Each scene shows the same named points in several views. A view is turned or mirrored, shifted and resized as a whole, has a little noise and may leave points out.
In the rows, zero is written as 128.

Scene 1
View 1
Q_85: [125 103 135 136  95 117 149 146 118 144 138 136 112  99 172 119 135 119
 115 142 122 111 120 161  96 115 141 117 108 138 137 119 128  98 145 111
 133  95 147 122 144 127  93 127 125 153]
Q_228: [117 116 147 123  70 124 127 153 125 147 171 140 129 107 157 123 141 127
 121 149 130 129 124 136 105 103 149 126 102 131 152 123 149 104 151 119
 124 104 131 133 128  99  88 137 123 134]
Q_947: [116 109 107 126 116 118 134 129 132 131 175 119 124  84 157 127 139 115
 107 162 100 138 119 139 115 113 146 143 119 149 141 125 136 119 149 115
 108 128 139 106 112 128 113 140 121 132]
Q_110: [123 103 112 137 117 112 144 136 119 133 147 130 111  83 178 120 136 111
 108 143 114 123 119 156  98 113 144 129 115 146 137 124 114 106 149 113
 130 103 146 109 134 140 106 133 122 147]
Q_120: [114 116 156 128  64 123 131 157 123 150 157 143 129 111 162 120 141 132
 128 142 137 122 123 135  97 103 143 113 100 128 151 115 143  97 144 119
 135  90 138 137 132  97  83 133 117 139]
Q_33: [129 105 153 143  88 123 150 156 114 151 137 146 118 115 167 130 126 122
 114 128 129 100 118 171  91 119 136 110 111 141 137 120 136  93 149 112
 136  92 147 135 158 124  83 114 141 154]
Q_63: [122 108 111 134 117 120 129 130 131 128 178 125 121  92 156 134 136 118
 103 154  99 134 113 147 118 128 138 140 121 156 141 124 139 121 153 112
 104 140 142 107 118 134 120 135 138 132]
Q_676: [120 111 167 133  60 122 144 165 113 156 138 148 122 113 168 112 136 132
 131 132 141 105 127 149  85  93 146 107  97 127 147 118 131  88 141 122
 151  66 139 145 150  96  68 126 114 145]
Q_632: [101 139 170 101  31 137  99 164 140 148 210 127 152 115 132 121 150 143
 140 171 130 152 126  90 125  78 155 130  88 119 171 129 184 115 147 133
 111 112 116 144  91  46  84 151 106 105]
Q_143: [114 130 116 110  85 131 101 131 145 121 235 116 146  90 119 137 146 121
 105 186  91 164 110 103 144 119 144 155 118 152 159 141 182 138 159 122
  70 168 121 110  78  95 127 148 127 107]
Q_126: [125  91  88 142 151 112 152 118 127 126 154 120 103  68 175 123 135 100
  93 148  91 125 110 171 107 138 137 141 133 160 124 122 107 107 150 108
 114 128 150  90 130 168 125 129 131 152]
Q_898: [135 105 154 150  85 123 151 159 110 155 131 153 114 120 164 135 129 121
 114 124 136  95 113 177  89 122 130 103 112 140 137 116 133  91 153 112
 135  91 153 140 168 128  83 107 143 155]
View 2
Q_143: [119 143 121 144  93 125  87 122 133 107 145 185 114 130 148 120 106 123
 146 145 107 100 117 156 114 142 112 121 113 150  79 137 106 134 133 144
 180 101 137 146 100 126 135 157 115 112]
Q_85: [142 104  95 137 134 144 140 131 107 113 111 145 125 129 100 119 142 125
 107 157 122 148 118 135 137 121 130 125 101 151 166 137 142 113 112 128
 139 140 135 128 121 138 158 115 157 140]
Q_632: [ 82 139  86  92 104 149 130 108 130  92 103 169 140 149 144 103 114 137
 153 203  89 143 134 105 155 127 154 109 112 131 112 126  95 153 124 127
 146  71 137 164 104  86 134 145 111 124]
Q_120: [118 112  91 122 129 149 140 129 116 105 103 146 126 136 112 112 137 132
 124 175 114 147 131 118 147 122 143 118 106 140 157 133 127 127 116 124
 136 116 136 140 118 119 149 118 144 136]
Q_33: [133 104  94 136 130 141 146 128 100 108 102 140 128 132 104 119 152 130
 105 159 123 152 129 131 145 114 139 120 108 134 166 133 147 115 100 128
 124 139 142 129 126 129 153 114 162 144]
Q_63: [145 118 114 154 120 133 110 132 117 115 137 162 111 126 121 128 128 123
 116 136 121 123 114 153 115 130 111 125 107 152 127 140 133 111 120 141
 157 136 135 126 117 144 148 130 144 127]
Q_898: [134 106  92 140 131 136 149 127 100 107 101 136 132 132 101 121 157 130
 100 157 119 155 126 131 145 112 139 120 108 128 171 135 149 115 100 128
 118 144 144 127 130 130 153 111 168 145]
Q_126: [167 107 114 171 136 136 111 149 112 128 138 150 102 117 105 133 128 116
 102 123 134 123 105 162 112 128 101 133 102 168 149 146 149  94 121 138
 163 157 128 117 117 166 163 119 160 129]
Q_110: [150 105  99 151 139 145 128 143 114 118 118 145 113 123 105 127 132 121
 107 149 127 139 117 140 125 123 120 127  94 161 155 140 140 110 119 130
 153 140 129 125 116 145 156 117 156 134]
Q_947: [145 114 109 152 124 137 115 141 118 118 135 161 113 124 122 125 117 120
 123 148 124 122 116 148 121 133 113 126 101 159 132 140 129 117 124 137
 164 126 130 131 107 144 150 129 142 128]
View 3
Q_33: [134 122 103 148 150 139 142 116 120 131 142 151  91 118 114 110 127 143
 145 118  96 140 123 134  97 133 112 132 126  99 139 155 143 124 131 126
  99 111 130 143 149 146 152 123 125 140]
Q_228: [134 127  94 135 147 135 149 124 134 134 146 144  78 122 121 128 125 151
 143 127 123 131 136 145 105 131 118 116 124 105 141 139 130 106 128 136
  98 115 128 144 145 127 154 114 128 143]
Q_120: [130 129  96 130 148 134 149 122 133 131 143 146  84 124 121 126 127 150
 139 127 123 131 134 139 104 126 112 117 126 108 143 140 131 103 133 138
  96 118 129 146 146 131 152 119 128 144]
Q_126: [115 138 127 143 164 123 119 135 133 117 140 176 126 115 139  93 155 118
 133 120 122 122  97 105  97 147 117 169 128 103 129 162 144 156 157 151
  95 156 112 112 119 153 140 150 129 116]
Q_110: [122 133 113 137 158 126 131 126 131 123 139 160 107 120 128 106 141 133
 142 125 122 123 112 118 100 139 112 144 127 105 136 151 143 133 151 145
  90 136 116 131 131 149 152 138 129 126]
Q_143: [127 146 120 123 134 122 129 155 171 134 164 142 124 139 161 135 145 141
 111 142 195 135 132 156 116 152 142 136 112 136 113 135 116 127 138 174
 101 162 109  97 125  83 118 104 123 131]
Q_63: [125 136 124 138 149 127 126 134 142 125 150 155 118 123 140 108 148 134
 128 127 142 135 117 131 103 146 120 151 123 112 124 151 136 142 143 153
 100 146 113 113 127 127 135 123 128 129]
Q_947: [121 136 127 141 153 126 125 135 140 129 148 157 123 124 142 109 146 132
 130 126 138 134 115 126 103 145 120 152 122 108 126 154 139 148 146 153
 102 149 115 114 126 132 133 129 126 126]
Q_676: [133 120  87 129 154 136 153 117 125 132 139 144  69 122 110 123 123 150
 148 121 107 122 137 137 103 122 109 110 128  99 149 137 136  98 126 129
  95 108 130 158 154 142 162 120 127 144]
Q_898: [131 120 109 150 153 144 145 113 119 136 141 145  88 118 114 104 123 143
 147 113  86 142 122 133  95 133 113 138 124  96 135 159 147 129 134 122
 103 111 129 146 146 148 152 125 126 138]
View 4
Q_676: [129 115  85 129 176 117 110 149 166 141 119 122 171 177 136 132 168 176
 132  55 127  67 104 109 124 115  28  85 110 193 117 128 109 134  88 102
 131 136 107  95 107 225 161  80 137 155]
Q_632: [ 69 148  84 138 143  14 135 131 153 149 114 130  97 183 151 179  92 156
 147  80 183 113 165 180  86 134  97 111  81 144 147 135 118 102  90 120
  71 146 133 107 100 158 179  51 118 182]
Q_143: [ 98 164 141 124 120  15 139  80 105 151 147 107  84 107 140 178  81  99
 149 165 139 120 152 165  69 151 184 119 100  98 159 151 146  83 130 142
  75 183 163 111  88 112 120 123 139 164]
Q_228: [120 115 103 132 166  96 111 134 153 143 132 123 153 168 144 133 152 170
 134  79 132  78 108 116 108 119  64  97 105 185 123 132 120 132 101 106
 120 145 119 107 103 202 148  85 140 154]
Q_33: [124 106 121 118 168 105 103 116 147 139 135 127 175 155 144 126 167 179
 125  93 134  74  97  98 110 114  64  97 112 196 103 132 109 124 105  99
 135 144 129 118  89 207 135 104 153 150]
Q_85: [159 118 122 122 163 127 112 125 139 144 140 112 180 146 127 114 179 144
 127 104  83  72  79  92 116 122  76  86 115 177 140 132 129 135 110 110
 139 160 117  94  99 204 118 130 154 146]
Q_898: [152  92 129 119 184 134  98 120 147 146 133 129 194 141 140 113 183 176
 125 102 116  61  79  77 118 108  55  86 121 209  98 123 105 133 110 102
 146 145 123 119  92 212 117 114 169 144]
Q_110: [167 132 131 117 149 126 120 118 135 144 142 107 161 130 120 117 172 121
 131 112  67  78  73  97 105 131  92  82 124 154 152 135 129 134 111 121
 146 177 114  86  97 197 102 138 146 150]
Q_126: [194 137 163 114 139 137 126 100 108 151 160  98 169 101 108 117 179  86
 129 164  29  75  50  87 100 137 130  88 131 137 158 145 143 129 134 129
 149 191 132  85  94 172  66 186 163 137]

In a view up to two points have been moved. Name them for each view, in the order of its rows, or write -.
view 1 -> Q_228
view 2 -> Q_632
view 3 -> Q_947
view 4 -> Q_33

Scene 2
View 1
Q_817: [104 133 174 108 123 160 124 150 111  87 114 114 108 162 128 137 165 146
 123 171 131 165 134  98 130 115  96 101 127 114  93 113 139 126 100 126
 150 102  93  83 101  70 138 111  54 122]
Q_561: [ 85 135 202 101 138 133 119 141 129  50 109  97 148 135 137 147 137 152
 145 167 145 175 130  64  99  99 101  74 121 130  84 147 126 132 114  99
 159 100 108 105  97  72 167 129  77 122]
Q_285: [106 132 168 119 134 111 132 123 125  90 111 103 140 141 125 129 141 143
 147 145 147 156 134 100 116 118 129  97 124 123 105 140 119 137 105 102
 129  83 132 108 112 109 142 138  91 128]
Q_13: [183 101  26 186 123 144 148  64 137 217 168 145  58 170 106  75 177 137
 119  79 167 119 108 141 158 149 153 139 120  89 168 143 156 122  73 157
  65  52 179 114 110 198  24 134 110 148]
Q_989: [116 135 169 108 137 101 148 113 130  88 105  99 159 124 119 119 123 140
 142 138 149 163 141 109 124 135 148  88 122 131 111 148 109 149 116  93
 120  79 149 114 121 128 140 161 120 135]
Q_162: [124 141 181  98 133 113 151 128 124  83 102 110 145 135 114 128 129 136
 126 159 137 160 151 116 134 135 139  98 128 128 111 125 109 141 103 106
 123  92 137  91 126 111 146 145  92 129]
Q_274: [134 107 102 162 137 131 118  89 143 131 152 116 104 149 123 113 166 150
 144 113 163 147 113  88 121 126 133  99 115 116 120 166 128 131 105 122
 112  58 148 129 100 146  91 141 110 137]
Q_55: [111 120 144 145 142 122 118  96 136  92 134 109 135 137 126 122 151 155
 149 126 168 159 122  74 107 116 129  82 121 118 104 170 116 137 113  99
 121  66 136 135  94 123 127 147 111 139]
Q_715: [115 148 190  86 115 148 147 163 102  82  96 116 119 158 114 140 140 140
 107 182 121 155 150 133 144 129 115 108 131 113 106  91 138 124  93 130
 140 111 107  66 115  75 144 116  45 120]
Q_84: [132 141 157  97 103 171 137 156  98 118 108 133  83 180 115 134 162 135
 101 176 122 144 132 138 155 126  98 123 131 106 119  74 159 117  81 151
 137 120  98  53 113  81 119 103  25 115]
Q_405: [ 98 151 216  78 132 111 147 155 114  55  88  98 159 138 124 141 122 141
 133 181 128 171 152 116 125 131 127  80 126 139  96 120 109 142 108  92
 140 104 119  90 119  85 173 138  79 123]
Q_401: [154 138 135 105 105 134 163 123 112 145 102 130  93 164 111 111 132 126
  96 140 123 138 140 177 173 153 142 131 131 113 141  86 129 131  79 152
 100  90 148  64 128 136  91 126  73 132]
Q_73: [117 132 152 115 119 148 140 136 119 105 111 116 110 160 124 128 147 146
 121 158 145 149 134 119 130 125 117 111 125 114 113 119 133 127  97 122
 128  96 118  87 102  98 125 125  72 128]
Q_451: [164 132 107 117 114 144 161 119 112 157 120 128  84 169 108 104 146 131
 103 133 132 124 136 164 169 150 140 136 126 106 155 102 144 121  72 147
  92  88 148  69 126 139  77 136  81 141]
View 2
Q_285: [169 125 133 167 119 169  83 135 127 129 126 101 148 158 139 137 166 118
 136 145 135 169 101 118 137 111 193 189 119 111 147 117 104 112 127 116
 148 127 116 122 148 118 133  96 113 144]
Q_405: [154  67 111 182 161 161  61 136 126 115 134  73 136 162 155 140 171  92
 143 180 136 178 127 105 136  96 219 217 119  67 129 137  61 114 118 107
 166 140 130 125 131 130 158 117 106 162]
Q_561: [154 105 120 215 139 194  44 148 149 131 132  69 137 211 148 138 182  84
 113 173 135 196  89  95 159  85 214 190 100  92 126 147  87 109 119 120
 152 126 107 118 144 139 117  88 129 147]
Q_274: [195 188 148 133  82 159 110 130 137 130 120 142 156 144 115 136 155 159
 131 113 118 142  80 136 130 117 150 135 114 172 159 106 159 102 141 110
 121 106  97 116 176 109  96  68 110 140]
Q_73: [152 103 115 148 138 144  81 136 140 120 114  96 148 159 141 136 146 113
 144 137 164 157 108 136 144 111 179 146 131 141 110 125 105 105 147 114
 151 120 130 116 156 144 122 108 110 139]
Q_817: [137  93 109 178 163 161  63 140 154 120 113  74 146 201 154 137 143  92
 126 158 179 176  94 125 161  96 184 141 116 125  91 150  93 107 146 115
 164 118 139 115 160 160 103 109 120 134]
Q_989: [189 122 131 158 107 166  92 119 120 125 142 108 152 132 134 134 183 130
 143 169 114 164 111 106 123 117 200 219 111  97 165 107  98 114 115 115
 134 130 109 126 151 103 146  87 103 156]
Q_715: [134  54  98 154 170 136  62 130 136 108 109  69 142 169 160 135 134  92
 140 150 176 160 121 128 143 109 189 160 129 106  82 143  66  99 149 103
 178 130 148 118 152 156 141 144 116 137]
Q_84: [126  62  92 127 173 106  77 125 147  98  95  80 147 160 155 131 103  94
 150 119 206 149 112 154 146 114 162 109 147 151  51 141  88  95 177 102
 171 121 161 120 159 171 115 150 120 128]
Q_451: [168 113 124  66 131  96 132 118 126 106 108 131 154  96 129 125 103 151
 175  97 173 109 126 171 109 142 128 128 150 169 100 105 126  90 165 108
 149 123 150 120 174 135 143 129  94 130]
Q_13: [185 187 149  39  83  80 165 107 130 110  94 176 167  84 105 111  91 185
 169  50 168  85  97 190 112 153  87  78 162 233 118  86 186  92 181 112
 115 113 135 109 188 129 107 104  87 111]
Q_162: [165  78 122 132 133 135 105 123 114 106 128  98 144 106 140 135 163 122
 160 160 131 154 140 124 112 122 197 230 137  72 139 104  69 114 118 111
 158 140 127 131 136 116 174 126  95 157]
Q_55: [185 175 149 170  86 183  88 137 137 132 128 119 153 174 132 134 175 133
 129 139 115 168  86 112 140 107 180 172  98 135 171 115 129 117 124 125
 126 117  96 117 164 111 110  61 110 151]
View 3
Q_274: [137 133 109 132 162  98 173 172 151 137 123 157 159 123 180 144 163  90
 136 187 115 135  98 126 185 133 109 113 166  49  48 152  90 176 185 139
 139 182 129  96 117 119 114 129  92 107]
Q_817: [135 117 137 142 207 109 160 177  80 160 129  95 167 151 168 153 142 100
  92 144 105 163 109 121 207 139 141 109 113 120  56 201 137 120 110 205
 132 115 160 159  93 172 129 151 126 100]
Q_561: [116  99 126 124 206 109 137 194  97 178 107 116 179 120 144 151 134 116
 137 166 130 175 125 115 193 109 116 151  86 106  31 220 153 117 100 198
 114 135 185 140  90 221 129 158 123 106]
Q_162: [133 110 155 119 193 112 132 164 128 153 102 118 142 137 141 141 180 129
 107 164 107 173 117 106 166 112 124 110 122 110  72 185 169 119 114 136
 117 152 178 143  97 161  99 154 125 122]
Q_401: [161 141 160 145 174  99 172 139 117 109 124 101 105 170 160 142 183 111
  69 141  75 142 114 111 184 151 161  53 156 122  96 130 149 135 145 105
 133 125 138 162 108  73  91 144 128 111]
Q_84: [149 134 151 161 204 106 188 160  63 133 141  74 140 177 172 154 141 106
  49 112  74 145 114 118 207 158 174  70 127 150  82 171 138 121 112 184
 135  88 144 189  89 121 118 151 137  94]
Q_55: [117 104 119 113 178 102 140 192 154 169 104 169 169  97 155 139 164 103
 175 214 143 153 107 133 177  95  82 150 133  41  26 184 108 164 158 150
 132 203 155  81 118 175 111 139  84 127]
Q_285: [129 107 132 117 189 108 146 173 127 159 110 133 162 131 149 142 157 122
 123 179 115 162 117 121 173 124 113 120 121  89  54 185 147 143 128 158
 121 161 164 130 101 177 114 144 112 113]
Q_405: [123  96 162 114 209 114 121 176 110 159 103 109 151 134 128 147 169 146
 114 158 118 187 130 111 171 104 130 129  97 129  71 210 186 101  82 158
 118 145 191 156  90 188  98 161 131 118]
Q_73: [133 125 141 149 190 105 163 169 104 144 120 110 150 145 163 145 156 106
  98 154 101 149 103 120 191 134 143 100 122 106  69 182 140 131 125 162
 133 136 154 141 100 140 111 142 123 114]
Q_715: [141 114 159 140 207 108 154 163  83 143 120  87 147 161 145 152 149 124
  70 128  95 160 127 111 191 137 154 106 107 147  76 194 169 103  98 185
 113 106 172 180  90 160 112 150 132 104]
Q_451: [160 147 156 155 167 100 181 140 124 105 127 109 110 171 179 145 176 103
  68 151  79 132 110 118 181 157 154  53 165 101  96 122 121 156 165 112
 142 136 129 149 109  62  88 139 123 102]
Q_989: [130  99 147 108 183 105 132 168 153 153  98 149 146 125 146 134 177 136
 134 190 120 163 114 114 168 109  99 125 115  87  70 179 155 137 128 121
 120 181 168 116 102 159  98 144 111 124]
View 4
Q_817: [132 117  91 135 161 143 125 141 159 116  84 112 114 125 135 129 149 160
 136 140  82 108 123 111 175 121 180 111 149  99 135 137 111 158 120  89
 156 148 138 151 147 146 129 164 120 111]
Q_84: [115 117  82 141 175 123 132 141 162 113  67 101 135  95 121  98 156 175
 130 140 104 113 105 140 194  97 160 109 144  89 154 150 125 150 144 115
 173 126 139 140 153 130 123 145 108 110]
Q_451: [100 139 104 139 175 127 130 143 118 113  92 127 161 105 104  99 153 129
 117 131 152 129 120 152 164 131 135 135 134  97 153 160 132 132 146 144
 164 115 155 107 143 132 142 119 102 139]
Q_715: [139 121  91 144 172 136 148 129 161 109  76 112 117 109 140 117 160 169
 126 145 110 111 127 122 165 109 177 121 149  90 155 135 120 167 125  94
 150 143 140 149 165 147 115 153 121 108]
Q_162: [143 129 115 140 166 149 143 127 136 116  94 128 115 125 137 132 153 142
 110 138 126 122 143 123 133 137 158 143 140 100 154 131 112 167 110  95
 132 157 146 149 151 151 116 145 124 128]
Q_55: [140 138 127 131 145 161 118 145 116 128 125 135 119 152 127 151 134 109
 118 131 112 108 146  96 137 162 160 130 130 126 126 147 112 139 101  96
 132 154 141 144 120 158 150 162 134 128]
Q_73: [130 131 102 138 162 139 130 142 139 117  93 122 122 122 128 125 147 144
 121 134 111 116 130 120 159 127 159 123 140 102 146 142 119 151 123  99
 152 137 141 138 143 145 134 149 116 118]
Q_405: [155 124 106 145 166 150 157 123 153 118  92 118 104 124 156 140 158 153
 118 147 111 115 141 114 135 127 174 141 145  96 157 116 107 184 106  80
 125 163 145 159 164 158 103 160 135 117]
Q_13: [ 74 158 109 127 162 123  98 156  92 123 110 143 180 114  73  98 140  93
 120 119 162 129 120 151 179 152 102 119 132 114 137 185 139  95 156 168
 171  92 158  89 106 115 181 105  92 150]
Q_285: [142 136 117 137 156 151 137 136 131 123 107 129 117 131 135 142 146 132
 118 137 114 110 142 116 140 146 167 135 134 111 141 132 109 154 110  97
 129 153 141 149 141 155 128 156 125 122]
Q_401: [112 132 104 142 178 125 144 134 130 113  83 130 153 101 115 102 161 134
 114 134 150 135 120 153 161 126 140 136 133  92 160 151 131 147 143 136
 160 122 154 115 158 131 132 114 103 138]
Q_274: [119 144 121 124 146 149 105 150 104 129 122 140 137 144 110 138 130 101
 119 125 124 108 142 110 147 161 140 122 131 127 121 159 113 122 118 116
 147 143 141 127 105 145 167 147 120 138]
Q_989: [147 140 126 138 161 155 143 130 122 125 110 141 117 135 140 146 152 125
 111 141 129 119 149 113 113 159 160 148 129 113 145 131 107 155 102  93
 125 161 145 142 144 157 130 148 132 132]
Q_561: [155 126 105 144 159 160 137 135 153 123 102 119  98 138 152 149 144 152
 129 141  85  97 145  94 148 135 188 123 146 107 135 124 109 170  93  67
 133 169 127 168 144 166 126 181 137 105]
View 5
Q_715: [122 149  96 138 130 111 139 115 160  98 164 121  96 108 113 134  86 136
 124 145 126 157 112 175 169 132 177 153 100 152 123 136  80 138 116 130
 127 110 118 136 118  97 136 114 126 126]
Q_162: [110 141 101 160 129 137 140 116 162 110 145 143  91 110 101 153  97 133
 132 132 126 140 123 132 140 137 154 132 122 114 121 136  87 127 121 130
 139  99 127 135  98 115 117 109 155 132]
Q_274: [125 157 121 144 125 158 128 125 158  90 152 154  91 148 115 149 107  89
 116 128 107 116 130 105 127 130  95  80 139 120 126 133 135  65 134  97
 124 106 138 174 109 116 109 133 137 142]
Q_451: [127 150 111 112 127 151 116 113 125  54 181 127  87 102 104 160 114 115
 119 163  98 116 157 134 162 149 118 128  99 152 120 135 115  90 128 136
 176 116 156 157 126  97 119 140 139 167]
Q_561: [113 150 103 178 128 113 154 120 186 138 128 142 103 132 120 122  81 122
 121 113 136 159  88 151 143 115 171 121 137 125 128 132  85 130 121 104
  82  95 102 134 100 109 117  96 139  91]
Q_13: [147 165 131  88 134 176  95 117 109  26 197 133  78 130 114 168 132  80
 108 159  91  91 176 118 160 149  59  84 103 162 117 131 142  44 136 113
 184 123 176 191 135  94 105 165 118 196]
Q_285: [115 146 113 156 130 143 133 122 160  97 150 148  88 116 106 146  99 118
 129 137 121 135 132 121 133 137 132 107 128 121 126 134 106 105 128 122
 141  98 136 156 105 115 111 117 145 142]
Q_989: [102 142 105 182 122 142 152 123 171 117 133 157  93 109 101 150 101 121
 138 122 125 134 130 108 124 135 141 116 138 102 129 142  99 108 136 125
 127  87 131 138  92 126 103 106 160 132]
Q_55: [116 151 121 175 125 143 138 128 171 121 137 162  95 143 114 135 100 103
 118 108 118 127 117 103 124 122 117  84 149 115 126 133 118  90 128  96
 100  96 127 159  95 118 108 117 143 122]
Q_73: [121 152 109 141 130 127 128 118 155 101 159 130  93 124 114 139  96 117
 121 138 117 144 119 153 155 129 153 124 122 148 120 128  93 116 124 116
 124 110 131 146 114 104 120 124 132 133]
Q_401: [127 145 102 118 130 144 121 116 126  60 177 125  87  99 100 159 111 124
 123 158 108 130 156 150 159 154 135 144  94 152 118 136 100 110 125 145
 179 110 151 142 121  94 115 135 139 169]
Q_817: [124 154  99 138 135 110 133 118 162 112 153 121  98 131 125 122  85 123
 112 131 124 156 103 177 164 112 164 123 118 150 119 126  94 125 112 107
 101 109 116 146 116  98 132 118 121 111]

In a view up to two points have been moved. Name them for each view, in the order of its rows, or write -.
view 1 -> Q_13
view 2 -> Q_162
view 3 -> Q_55
view 4 -> -
view 5 -> Q_285
